Each row is a point on a landscape with many valleys, with its height.
A ball rolls from a point to the lowest of its 2 nearest points, and stops where none of them is lower. Distance is the straight distance between rows; heights are no part of it.
Faru: [112 159 162 176 156 216 208 144 111 133 107 176 133 127 133 153 117 136
 164 136 140 122 142 132 134  80 127 104 114 120 116  83 108 159]  (h 176)
vaz: [153 102  35 122 148  95 163 141 121 124 153  83 145 107 107 148  59 160
 126 121 165 153 125 127 110 109  52 111 112 119 156 151 133 177]  (h 873)
remup: [ 72 162 161 157 130 134 150 118  62 139 133 194 171 148 167 152 102 151
 156 109 186 115 165 106 138 116 163 174 133 109 115  80 115 108]  (h 425)
Pupid: [176 158 141 117 160  63 106 101 118 111 152 113 134 177 161  99 138 104
 122 109 130 136 122 130 119 184 189 131 165 158 129  79 107 119]  (h 882)
mumil: [125 173 112 123 158 155 124 147 136 137 155 118 175 151 117 125  85 180
 130 163 112 167 105 121 127  82  91 123 143 130 102 124 170 177]  (h 890)
keme: [147 169 111 130 207 167 146  96 144 139 153 136 191 136 122 123  96 206
  79 115  85 178 110 153 129  82 105 127 144 134 114 121 152 161]  (h 866)
Zasoz: [149 127 142 139 135 182 173 157 108 121 100 100  98 161 107 134 152 118
 132 182  95 179 138 116 101 118 140  59 115 136  77 132 116 141]  (h 703)
todin: [196  97 135 126 155  90 122 136 149 135 115 133 152 184 120  70 163 117
 171 129 125 113 147 157 111 116 118 121 200 157 191  81  90 149]  (h 810)
vit: [150 100 123 110 115  97 133 175 197 139 116  87 109 108 105 152 168 113
 161 121 101  86 113 127 117 104  54 141 109 118 197 146  87 161]  (h 449)
Dizib: [105 141 140 151 160 150 187 105 103 137 113 125 120 108 140 161  88 131
 143 105 162  96 124 105 130 133 126 165 108  81 140  68  88 149]  (h 503)
ruket: [173 167 156 103 170 109 165  99 103 106 105 143 130 170 157 105 132  81
 143 124 117 182 128 118 112 203 190 144 174 125 101  82 104 115]  (h 883)
rupal: [146 119 117  93 148 182 137 132  91  97 107 120 117 156 102  63  86  56
 188 138 191 118 137 159 142 123 173 128 160 127 103 133 125 125]  (h 522)
Riki: [175 103 130 134 190 185 162 139 121  85  88  86 115 154 108 114 165 105
 105 168 104 194 159 124 135 131 153  94 110 159  98 164 120 125]  (h 661)
gibub: [149  63  67 124 137 117 137 144  87  87 120 113 146 160 113  65  77 106
 134 165 181 153 163 151 110 124 122 106 144 143 104 136  99 145]  (h 826)
Nodu: [132 143 109 140 137 126 102 139 133 163 166  85 120  94 107 177 100 147
 139 112 160  79 130 100 140  90  78 118 108 124 175 142 136 159]  (h 212)
Tupo: [101 146 116 135 190 188 174  68 131  84 117 114 124 108 132 108  55 124
  91 109 157 127 112 148 118 110 124 141  93 120  81  97  84 132]  (h 158)
Zoki: [149 100 101 114 173 116 122 100 136  83 138  99 132 135 131 111 118 109
  88 106 145 124 131 130 136 150 144 191 121 143 136 144 115  97]  (h 581)
niru: [111 157 171 156 186 153 178 100 131 127 112 131 139 115 149 191 165 158
  89 115  91 157 134  81 147 144 129 176  86 101 122 115 132 114]  (h 742)
tibaz: [108 129 107 124 109 183 114 161 134 151 123  90  97  96  78 160  96 123
 169 163 163  96 123  82 151  82  72 135 127 122 149 165 150 154]  (h 307)
kisur: [105 178 137 132 116  90 103 119 153 143 165 206 196 141 157 129 143 169
 122 117  91 159 134 176 139 132 130 121 135 145 131 115 183 126]  (h 887)
kom: [ 97 150 136 106  74 134  61 138 158 126 149  88  91 119 135 118 127 102
 119 147 110  85  80 127 125 133 128 123 111 136 106 143 141 132]  (h 598)
vapiz: [ 87 128 112 106  61 121 128 142  98 139 115 134  91 108 135 124  79  80
 175 131 182 100 105 117 133 174 148 136 125  87 113 121 133 126]  (h 149)
Buzod: [ 89  90  89  86  58  97  84 123 116 108 130 123 103 118 117  89  82  78
 125 146 164 125 107 141 115 169 140 140 137 117  78 166 143  99]  (h 230)
Kuva: [162 103 134 165 159  88 123 163  93 138 155  52 130 141 128 146 147 154
 118 110 152  79 159  91 136  97 136 126  96 128 167 107  61 133]  (h 667)
tur: [132 121 133 161 135 107 105  87  69 185 151 120 124 118 120 174 121 155
 114  90 168 101 168  94 122 115 147  88 134 106 144 109 138 118]  (h 279)
Gab: [ 97 175 186 147  88 183 160 157 105 145 125 127  73 109 153 167 142 119
 155 123 127  90  99 102 130 128 173  90  90 108  98 100 116 129]  (h 442)
fana: [ 75  94  76 142  61 113  82 164 137 103 166 137 108  93 127 110 118 132
 104 142 164  97 155 149 154 125 102 120  88 152 116 199 144  76]  (h 615)
Baru: [115 108 169 143 123 135 153  90 122 164 104 198 137 112 135 134 165 144
 146  94 107  99 150 139 128 101 132 164 154 105 165 101  99 110]  (h 747)
kapo: [146 130 138 128 154 115 128  70  86 166 124 141 129 126 115 178 120 121
 119 108 150 141 157  85 134 151 150 143 161 111 145 124 161 106]  (h 190)
vuki: [183 157 183 153 156 126 184 149 155 126 100  89  92 119 145 174 194 111
 123 112  52 127 115 109 128 155 144 113  93 130 159 108  84 151]  (h 678)
nifog: [153 104  50 121 149  75 135 164 142 120 177  84 166 112 121 149 120 204
  93 111 115 165 130 142 125 109  70 131  88 126 154 169 132 145]  (h 842)
fif: [175  54  79 126 104 112 158 180  98 119 103 126 125 147  98  97 114  76
 189 153 177 116 167 146 127 124 129 104 153 140 164 138  96 148]  (h 844)
dase: [123 167 176 118 119 110 118  85 122 197 124 197 154 150 135 143 161 152
 148 127  75 151 128 124 112 134 145 117 194  98 128  81 160 126]  (h 838)
vefe: [ 78 147 146 171 131 132 140 121 105  98 123 126 116  92 154 170 132 163
  71 117 141 180 154  93 139 167 148 105  57 123  70 159 150  85]  (h 434)
dapes: [103 109 103 123  85 106 113 118 131 141 129 185 118 103 131 125 101  91
 174  95 191  80 138 164 131 149 121 122 136 128 168 123 142 126]  (h 52)
Fipo: [151 171 144 150 142 151 146 133  76 154 124 187 146 164 129 165 116 101
 194 129 185 142 175 104 157 146 167 100 168 147 147 114 179 139]  (h 881)
Pigiz: [114  85 113 119  85  91 117  86  87 153 122 138 114 124 118 103 102 111
 111 139 138 132 132 134  96 142 144 106 159  93  90 115 107 109]  (h 311)
Dafof: [189 143 112 111 192 125 166 118 173  85 122 140 147 159 139  97 119  90
 145 115 123 136 117 164 128 167 123 186 162 149 169  84 119 156]  (h 849)
paga: [188  86  89 123 179 111  69 100 122 135 168  84 136 137 102 123 114 143
  86  96 153 108 140 116 140  97 119 136 156 173 175 187 160 129]  (h 685)
sarab: [122 188 179 155 112 219 178 180 115 118 120 133  72 111 150 163 161 110
 174 133 144 124 135 113 173 125 171  87  67 138 112 155 146 113]  (h 364)
gugil: [133 169 167 134 152 104 108 124  86 147 145 129 159 182 152 154 154 150
 133 146 130 145 143  74 145 143 174 155 156 126 125  98 152 126]  (h 294)
zaneb: [162 109 166 158  94  57  93 166 113 135 127  68  99 130 144 140 197 125
 139 105 124  95 134 115 128 150 171  54 104 161 158 139  79 112]  (h 827)
mikib: [137 113 133 145 140 100 193  95 130 114  94 105 111 103 140 119 131 138
  80 124  63 168 110 130  85 171 132 124 128  92  85  92  72 132]  (h 754)
bigov: [175 135 147 102 156 153  68 151 179 121 140 101 138 166 102 106 161 112
 140 169  83 106 103 121 153  97 112 171 180 176 167 156 161 147]  (h 675)
Vum: [180  94 182 121 100 169 159 125 142 134  76 140  64 100 130 118 201  73
 155 112  78 117 125 153 129 130 170  82 131 134 152 151  93 105]  (h 687)
fiv: [149  67  81 118 128 112 153  68  93 144  93 156 124 119  96 112  93 103
 108 132 135 177 152 144 100 152 131  89 171 103 103 134 130 114]  (h 371)
gen: [160 155 170 133 164 154  71  65 160 157 134 134 103 123 127 151 176 100
 115  89 103  99 140 143 143 130 158  69 136 174 166 144 166 114]  (h 684)
bovo: [ 96  99 114 149 137 111 146 110 139  71 122 153 146  96 150 126 141 134
  56 121 112 176 151 153 139 158 129 150  75 144  83 183 125  79]  (h 508)
bulod: [104 136 125 113 129 218 152 133 127 158  95  92  86 112  60 173  87 131
 154 170 148 135 105  63 120  87  80 113 131  92 114 131 179 151]  (h 374)
dil: [166 145 144 101 133 164 104  91 181 153 109 106  80 121 100 145 160  89
 108 145  54 139  89 120 124 144 122  99 149 139 129 152 165 137]  (h 751)
Tuz: [106 109 136 132 161 139 141  76 172 110 121 190 145 106 136 102 124 124
 104  76 114  85 141 187 121 100 108 189 134 139 155 107  83 103]  (h 721)
fanul: [141 100  59 128 117  42 137 179 122  98 161 102 173 143 142 127 125 182
  97 137 127 187 139 132 115 159  96 130  95 123 122 149 146 135]  (h 811)
guso: [122 104 140 126 111  97 155 153 114  72  81  52  90 107 141 116 140 108
 118 118 124 141 101 111 123 199 169 174  90 104  99 142  78 110]  (h 582)
lofa: [130 102 122 135  50  68 107 156 136 120 119 139 111 118 133 114 173 103
 128 138 103 137 123 152 121 174 144  81 126 153 122 167 133 118]  (h 694)
Leze: [131 124  92  97 199 162 128 123 166  70 146 111 156 142 131  85  65 154
 100 120 156 120  87 139 123  93  94 216 153 156 132 142 146 151]  (h 579)
Pizi: [118 114 164 102  66 114  81 132 150 154 104  64  60 123 117 115 174 101
 124 151  73  93  80  95 107 150 142 139 141 111 120 134  99 122]  (h 635)
Pogon: [146 128 177 151 107 121 154 169 111 161 120 162 143 148 149 145 187 153
 169 145  95 122 142 111 133  95 136 119 138 120 165 100  94 145]  (h 778)
kizod: [164 179 164 103 169 195  78  90 176 127 135 115  97 131 118 125 157  72
 119 114  91 109 105 153 165 121 163 111 136 182 137 154 170 123]  (h 716)
Gite: [203  96 100 119 184 104 126 124 143  94 140 122 166 182 114  62 125 126
 121 128 130 131 145 156 116 118 124 175 203 167 161 102 110 139]  (h 829)
Niso: [124 153 100 104  62  68  91 217 170 102 153  99 113 159 139 137 148  99
 158 162 128 122  98 112 143 170 107 142 112 153 148 152 171 140]  (h 379)
vofu: [163  83 127 126  94 153 178 133 108 134  81 120  67  97 110 123 141  66
 163 123 127 120 132 142 126 146 154  80 126 112 139 144  98 128]  (h 712)
votu: [ 71 150 153 107 117 153 103 146 159  97 149 161 141 145 147  91 124 124
 137 137 137  59  90 150 137  97 123 222 141 132 119  92 110 117]  (h 653)
kozo: [155 160 166 130 115 137 182 172 147 131  88 123 107 149 152 161 175 107
 153 163  59 164  95  96 125 164 136 134 120 116 124 109 116 162]  (h 637)
Vif: [177 120 104  92 133  86  47 143 132 169 178  50 142 159 108 114 139 180
 105 140  96 135 105 106 109  84  99 105 153 137 142 165 149 152]  (h 599)
Vomu: [145 101 167 102  70 102 105 110 115 193  90 117  79 136 119 109 178 110
 156 146  86 114 107  98  83 141 146  90 189  89 129  99 100 124]  (h 668)
Gigen: [ 87 135  95 122  85  62  79 137 108 115 182 177 164 147 153 127 108 141
 127 125 191 126 151 137 148 151 136 154 135 147 132 142 187  93]  (h 718)
seve: [127  94 115 119  96 112 124 157 166 176 118 138 136  86  92 146 163 143
 172 124  98 110 140 152 115  86  50  94 127 104 187 150 111 149]  (h 506)
nunef: [122 143 157 127 125 185 110 113 153 161 122 139 106 116  95 163 163 125
 107 151  85 129 120 107 144 103 115 119 134 128 121 154 172 121]  (h 735)
papu: [ 90 157 132 101 106 136  78 164 171 103 164  87 120 144 145 108 118 125
 123 145 133  61  69 122 130 109 114 196 117 132 126 106 128 143]  (h 631)
Mib: [121 109  82 120 124  93 122 111 130 168 148 156 198 102 119 139 120 209
 108 102  90 175 140 169 110 126 111 128 132  80 151 115 139 132]  (h 814)
Mut: [210 100  94 134 179  89  80 112 138 122 173  71 134 143 122 119 129 134
  91 101 130 118 143 149 118 105 115  70 125 183 169 163 123 147]  (h 719)
gem: [ 80 182 163 104 133 191 115  69 116 116 119 139  94 108 129 128  96  97
  91 107 131 118  92 131 119 135 174 127 115 109  44 120 116  65]  (h 308)
Nobil: [172 123 162 146 175 142  95 100 125 142 139  98 123 166 126  83 153 126
 128 122 119  80 146 132 116  95 157 116 167 155 151  91  69 131]  (h 785)
fabif: [ 91 175 118  99 172 166 138  60 121  96 115 141 126 116 142 129  40 117
  93 102 175 163  96 130 114 150 136 139 104 114  61 111 130 109]  (h 233)
vilo: [114 182 146 152 180 185 134  73 151 140 146 173 173 125 125 131 122 183
  66 111  83 146 130 165 133  58 121 118 134 140  92 111 153 120]  (h 888)
Tezi: [118  92 117 169  79  76 198 204 108 115 118 131 128 101 155 148 146 154
 158 125 148 115 146 108 132 136 104 144  73  97 158 119  59 129]  (h 727)
zote: [155 128 170 164 102 121 116 177  92 135 137  64  83 131 132 163 203 135
 115 144 105 116 143  86 138 121 183  69  97 154 118 157  97 105]  (h 796)
nebug: [100 203 152 121  92 109 102 135 148 124 151 144 120 138 163 137 112 104
 135 136 119 123  86 142 131 172 153 102 109 146  95 102 165 150]  (h 548)
sume: [109 116 151 128  31 122 136 178 122 159 116 217 123 123 149 132 161 119
 206 157 142 115 136 120 155 112 127 129 148 120 171 143 143 123]  (h 812)
dapi: [ 90 142 199 139  99 198 138 128 105 170 121 122  73 131 125 164 166 141
 121 148 104 103 104  82 110 102 175 107 123  98  75 102 126  95]  (h 440)
kovel: [103 142 101 121 143 189 150 125 152  84 115  69  94 105 127 118  75 122
  86 142 130 145  90 129 119 116 101 114  61 126  70 148 119 156]  (h 271)
Dozuk: [167 124 164 142 141  40  81 130 139 107 148  72 128 153 159 125 192 128
  86  99 103 112 119 123 135 176 186 127 116 174 156 119 107  99]  (h 856)
mesib: [130 150 141 152  97 127 136 140  89 144 130 186 121 128 153 159 152 106
 163 116 162 139 168 118 167 162 178  89 125 151 140 148 157 106]  (h 861)
Nalom: [115  85 113 142 141 106 161  73 112 149 118 134 148  93 118 133 143 178
  66 108  76 164 145 140 110 121 120 129 123  82 108 120  98 103]  (h 783)
raser: [167  92 118 130 174 117 140  77 117 112 110 137 116 119 118 122 125  83
 119  71 151 105 165 155 141 156 164 167 136 141 169 135  91  88]  (h 610)
les: [129  83  93 107 141 102 140 123 144  83 102 157 162 136 125 107 144 123
  99 163 104 209 148 135 134 162 109 172 132 136 114 186 161 112]  (h 563)
som: [101 170  97 114  70 108 149 201 195  77 126 112 107 128 154 133 112  91
 153 140 107 134  72 142 125 182  89 153  80 137 119 134 147 163]  (h 448)
Ven: [113 131 153 112  36 159 131 162 153 126 105 210  91 104 148 109 156  73
 187 146 117 113 115 164 152 131 147  99 125 150 140 159 142 114]  (h 833)
rig: [110 163 146 113 104 134  63  82 167 168 146 143 117 129 145  90 103 116
 141 121 124  88  91 169  91 113 106  43 153 139 111  96 144 157]  (h 892)
loz: [156 122 111  90 131 100  34 155 158 120 185  74 143 173 125  99 145 149
 101 152 116 104  97 117 132  94 117 159 158 174 144 164 171 131]  (h 641)
tode: [122 143 133 134 189 132 149 104 125 119 137 143 190 144 134 118 105 173
 126 102 123 122 138 120 131 112 118 226 160 111 151  88 111 133]  (h 514)
rudu: [114 142 157 146 140 105 110 115  75 135 150 172 175 181 155 119 140 150
 135 125 146 116 165 120 137 109 181 163 160 149 119  98 109  96]  (h 366)
Famun: [114 113 137 145 145 138 101  65  83 192 141 125 141 111  99 136 103 175
 110  87 153  87 160 114 113  69 130 133 172  92 138  93 115 117]  (h 346)
Rakil: [122 169 117 132  89  90 162 213 166  92 134  79 107 138 155 142 106  99
 164 123 130  93  75 143 111 161 103 129  75 130 130  87  85 181]  (h 498)
Tis: [157  95  83 156 178  80 120 137  97  95 179  68 154 145 144 128 108 170
  77 103 173 116 157 111 130 115 129 154  92 147 141 134 108 127]  (h 625)
darim: [121 136 135 158  42 126 142 173  91 164 134 185  96 111 149 148 137 120
 186 140 169 110 165 128 150 119 138  46 116 137 145 144 129 123]  (h 837)
Bop: [154 131  97 150 165 163 173 149 131  83 121 144 129 114 126 128 104  84
 162 108 179 129 162 165 163 148 126 118  88 156 153 148 135 143]  (h 680)
Siz: [161 119 146  93 113  69  80  95 151 176 110 125 112 141 128 143 160  90
 178 104 137 100 112 103 125 178 131 140 181 115 209  98 151 129]  (h 220)
sidoz: [131 137 127  96 103  69  60 123 162 171 156 131 163 156 144  96 143 159
 157 127 103 124 103 158  94 123 104  84 172 124 145  99 163 152]  (h 867)
muba: [149 116 136 136  98  77 111  92 158 149 111 133 100  93 133 144 163 114
  95 103  72 140 122 156  95 179 119  45 119 136 131 147 138 130]  (h 720)
sosib: [121 124 108 108  89 137 115 110 152 160 127 141 107 116 107  93  77 100
 147 142 122 105  98 181  84 103  81  53 153 117 104 100 124 175]  (h 911)
detut: [140 107 110 123 128 120 138 214 176  97 138  97 139 129 110 135 161 130
 150 153 114  98 122 129 144  96  65 186 105 147 176 147 104 150]  (h 392)
zun: [183 149 133 117 176 144 197 111 133 105  83 161 130 147 135 117 123  65
 170 115 127 160 136 155 140 179 160 146 158 130 152  95 115 142]  (h 865)
fulu: [ 92 147 153 172 129 161 161 110 160 133 133 190 142  90 142 132 147 151
  89 114  77 118 128 175 137  95 111 100  87 128 103 119 111 131]  (h 915)
Kezu: [132  95 146 121 113 159  74 140 113 113 134 138 127 155 112  87 169  94
 127 168 131 105 150 136 156  95 175 138 154 172 115 170 124  93]  (h 621)
Pil: [ 85 179 148 110 113  97  67 124 118 136 172  91 145 150 159 149 126 169
  87 154 116 154  90  71 135 144 145 169 114 115  75 137 173 124]  (h 252)
fini: [102 143 136 106 154 182 158 118 116  95  54 211 139 118 102 132 104  98
 149 133 191 210 170 120 150 158 132 156 118 134 120 162 178 109]  (h 472)
bafi: [151  88  87  87 107  59  93 111 141 172 139 147 183 139 113  95 143 176
 129 120  88 170 130 175  92 143 115 118 180  94 155 112 147 132]  (h 841)
guve: [104  78 102 140  81  96  77 154 145 151 160 130 140  91 112 119 159 171
 128 119 132  93 165 156 128  86  78  96 107 131 163 169 119 106]  (h 564)
zekup: [105  73 127 139 134 139 114 111 178  93 129 145 121 105 142  69 149 127
  98  90 124  48 130 205 110  93 109 140 114 146 145 110  64 107]  (h 699)
fanit: [101 158 162 127 143 142  90 107  90 128 144  80 117 143 141 161 135 156
  73 150 132 157 126  59 129 137 162 128 105 116  61 140 158  96]  (h 339)
tomom: [167 133  91 140 186 181 152 159 150  72 125 134 160 142 110 110  89 102
 145 151 156 161 149 159 153 113  95 118 124 191 138 167 164 166]  (h 650)
peb: [117  71  83 138  69  18 115 157  85 138 152 127 157 124 134 130 143 171
 107 127 138 160 161 122 126 168 132 127 121 101 129 148 132  96]  (h 777)
Sisi: [ 87 187 175 119 183 161 135  93 114 102  94 169 142 127 144 178 125 136
 107 110 157 192 145  80 143 161 149 182  85 119 101 136 167  88]  (h 772)
bazus: [162 133 139 141  95 134 127 195  86 140 136  94 104 166 119 140 160 103
 152 183 128 144 153 105 117 108 158  32 131 156  94 145 114 136]  (h 749)
kitot: [155 124  98 140 121 118 131 172  91 124 132 164 168 167 115 115  94 108
 190 161 186 140 168 131 146 133 127 108 170 157 152 134 162 155]  (h 863)
puzip: [143 126 119 110 127  94 148  96 144 145 116  74 103 120 129 113 111 140
 102 131  81 136  86 105  86 153 110 142 146  80 110  79  91 153]  (h 730)
guziz: [145  96 115 133 134 111 156 152 112  80  85 100 116 130 125 129 155 115
 101 156 124 214 166 101 133 187 143 113  83 140 102 190 137 114]  (h 614)
par: [147 146  93 132 164 124 126 184 151 116 165  82 153 117 116 170 106 161
 143 126 153 115 128  90 161  99  67 173 107 150 186 163 153 162]  (h 310)
gezok: [101 184 160 169 139 186 179 195 123 124 128 144 121 123 154 177 143 152
 173 156 141 127 145  87 164 106 108 127  72 129 132 121 118 150]  (h 245)
magap: [126 172 115 103  98  76 118 146 176  87 148 117 111 132 167 124 110  91
 123 108 121 121  66 159 115 205 139 134 107 145 118 110 159 146]  (h 502)
mevet: [101 143 148 119  85  79 109 114 126 185 128 237 191 143 147 130 154 158
 175 112 105 142 140 165 128 138 133 129 177 112 159 100 168 120]  (h 862)
ros: [ 75 131 157 109  72 179 128 112 107 139  96 118  60  88 110 139 124  95
 115 137 127 125  91 108 113 149 171 100 120  90  47 142 140  79]  (h 372)
Mozo: [109 114  90 147 113  94 195 162 112 133 111 136 149 106 125 161 111 158
 162 138 142 159 145 112 128 149  79 141  95  77 152 115 118 158]  (h 755)
fomeb: [123 142 122 120 152 177 143 103 105 144 111 103 106 135  95 157  83 132
 130 155 159 167 118  80 111 128 114  99 135 104  92 119 176 146]  (h 431)
Tal: [131 127 143  99 108 103 107  86 129 163 109 169  99 107 137 141 125  65
 186  71 169  79 123 139 135 180 158 131 149 120 191 111 144 114]  (h 137)
Zofum: [145 104 110 119 163 231 168 104 129 102  77 122  99 111  75  92  93  72
 154 138 157 128 129 160 140  97 129 116 141 130 118 141 119 138]  (h 552)
por: [ 71 123 107 148 111 146 165 115 124 135 132 163 130  86 133 128  62 133
 143 102 171  74 117 152 119 101  90 138 105  91 126  82  94 151]  (h 535)
ziled: [122 137 123 124 117  73 100  70 156 150 152 115 119  91 151 133 114 156
  58  88  78 135  87 148  95 156 113  92 107 115 107 130 138 131]  (h 672)
gada: [119 179 168 118 142 136 164  66 135 157 108 218 132 132 137 161 136 114
 115 119  81 178 111 134 108 160 142 122 165 108  92  92 159 103]  (h 815)
Vaset: [ 68 119  85 154  99 114 143 122 136 128 160 153 138  75 136 128  78 169
 103 102 150 109 126 163 126 107  82 115  75 105 111 123 124 131]  (h 571)
revuz: [ 86 163 154 138 152 123 165  95  80 154 123 150 153 129 150 164  98 163
 144 107 151 126 128  82 119 137 134 200 146  68 122  57 109 126]  (h 469)
kuni: [146 136 142 113  92  68  94 169 141 143 128 130 123 150 135 151 173 105
 170 142 127 113 115  97 157 170 135 153 139 138 188 131 160 133]  (h 301)
riler: [122  85 100 133 142 164 133 122 140  99 131  80 114 111 104 101 116 131
  75 153  98 130 122 142 124  85 103 115  95 138  89 162  89 129]  (h 367)
Res: [130 142 103 118 130 161 135 117 154 158 134 145 144 114  93 128  80 149
 137 144 103 142 104 155 112  76  69  88 154 114 121 120 160 176]  (h 910)
Gini: [101 170 148 119  75 127 167 155 142 136 101 178 120 139 162 138 125 101
 162 165  86 161  88 131 117 175 132 119 130 107  91 102 151 163]  (h 596)
Posep: [131 117 156 130 138 227 125 109 140 133 106 152  96 111  99 106 140  84
 145 124 130  68 134 159 155  76 148 121 147 146 146 143 108 116]  (h 583)
geso: [150 117  86 120 180 154 124 158 150  91 151 135 195 140  99 103  80 168
 122 119 150 136 144 138 156  83  84 172 173 179 170 179 192 146]  (h 612)
pase: [ 75  72  84 119  64  60  95 153 106 127 164 170 174 126 134 104 141 177
 110 124 157 123 160 152 122 123 120 166 137 106 125 133 137  81]  (h 748)
labuk: [128  70 120 172 133 110 192 162  82 111 112  78 126 113 131 136 132 150
 126 130 145 110 155 101 124 114 121 136  80  97 135 111  39 135]  (h 701)
tefam: [ 73 150 103 150 129 114 101 146 102 103 166 157 173 133 151 129  93 180
 113 137 192 161 166 107 157 127 117 156 100 138 105 154 179 107]  (h 688)
semo: [130 161 127 115 147 177 131 125  89 119 122 105 105 138 116 123  84  83
 165 132 190 126 132 127 148 141 174  93 125 124  93 127 159 132]  (h 487)
Luku: [103 125  78 114 128  98 119  90 143 125 165 109 134 104 150 117  71 174
  52 107 122 145  81 145 104 130  98 131  96 111  80 148 144 134]  (h 626)
gare: [155 136 182 150 179 123 157 102 148 125 116 108 112 122 150 151 187 131
  96 100  68 113 131 104 142 146 155 173 115 126 160 104  81 115]  (h 711)
lel: [131 128 124 113  90 117  99 159 130  89 137 149 125 160 142  80 139  79
 142 157 138 130 126 172 144 157 181 103 140 176 103 151 139 110]  (h 656)
sulad: [135 128 112 105 107 111  79 151 111 160 157  32 110 153 107 141 137 164
  95 169  82 142 102  70 109  89 107 106 125 107  88 156 138 144]  (h 539)
Piba: [147 146 118 108 192 128 103  97 137  97 163 109 146 153 145 106  85 136
 105  95 162  93 109 116 128 122 135 224 158 142 144 100 116 122]  (h 549)
Virig: [ 95 171 164 109 163 191 159  63 136 140  81 196 123 117 105 176 114 111
 124 127 122 166 106 101 121 138 126 164 148  96  93 113 170  82]  (h 795)
tus: [ 78 127 144 131  90 154 115 153 159 103 142 152 115 115 155  90 136 115
 146 117 150  37 112 185 135 104 131 139 102 154 143 105  90 126]  (h 676)
Koto: [116 151 130 154 120  91 174 164 118  87 128  64 110 103 166 152 104 123
 131  97 153 109  99 112 129 189 148 151  59 104 125  96  91 147]  (h 545)
pufo: [ 75 109 132 125 131 167 112  81  86 154 118 146 136 112  93 121  83 142
 118 131 165  97 130 105 123  74 124 166 174  90  94 113 116 101]  (h 393)
nage: [ 68 106  77 127 103 125 103 165 125  80 149 118 138 124 136  96  88 164
  99 162 185 152 143 119 136 120  89 154  82 133  90 177 153 114]  (h 655)
zegu: [138 159 118 134 183 159 152 109 158 162 136 160 210 111 108 135 117 216
 123  97  65 161 127 172 127  91 100 144 155 102 172  90 133 160]  (h 843)
ligos: [126  78 129 134 111 122 110 149 121 143 134  45 101 105  94 138 173 155
  84 151  74 117 141  98 114  76 104 105  97 116 112 166  81 117]  (h 457)
Vid: [116  90  97 135 143 100 154 167  72 114 114  89 167 148 112 121  95 178
 150 161 181 176 166  79 119 118 102 155 114  96 126 117 117 160]  (h 782)
Nefi: [172 107 117 150 151 116 103 133 124 130 155 116 141 156 118 102 143 122
 114 143 116 122 163 159 123  96 127  66 133 173 137 135 110 142]  (h 756)
lun: [157  99 147 119 158 109  91  48 170 152 113 122 112 102 128 121 160 111
 107  73 106  93 131 142 115 146 122 129 145 136 183 132 115 109]  (h 645)
Ruz: [128 173 180 119 155 183  85 123 175 140 131 156 154 146 115 127 159 124
 143 149  86 104 112 126 162  87 119 176 179 161 157 133 175 142]  (h 702)
Pibu: [151  73 168 137 116 161 114 129 117 115 105 131  96 123 125 109 211  92
 111 135  95 116 155 135 154 109 186 127 127 163 130 185  94  72]  (h 652)
peda: [157 104 120 105  81  58 137 132 127 186 100 101 117 137 107 133 144 123
 151 141  78 149 106 111  87 154 100 109 166  69 142  90 109 160]  (h 700)
mora: [104  91 114 126 117 162 157  98 108 121  79 183 117  99 102 130 121  88
 122 139 155 177 158 133 134 147 131 114 130 117  96 172 147  88]  (h 428)
fune: [ 93 149 151 163 191 230 176  94 112 107 105 138 139 131 122 119  98 144
 112 134 148 123 139 129 127  70 133 133 114 127  82  95  94 125]  (h 63)
dez: [122 104 113 147 175 149 134 135  80  96 121 121 184 164 109  98  91 163
 130 153 180 165 180 105 130  93 129 145 136 141 112 127 125 141]  (h 804)

Where does a ball stop that starts at each point below?
keme => kom
ziled => kapo
fulu => kapo
nifog => Nodu
sosib => kom
Posep => Nodu
mevet => som
zaneb => Pil
kisur => som
nunef => fune
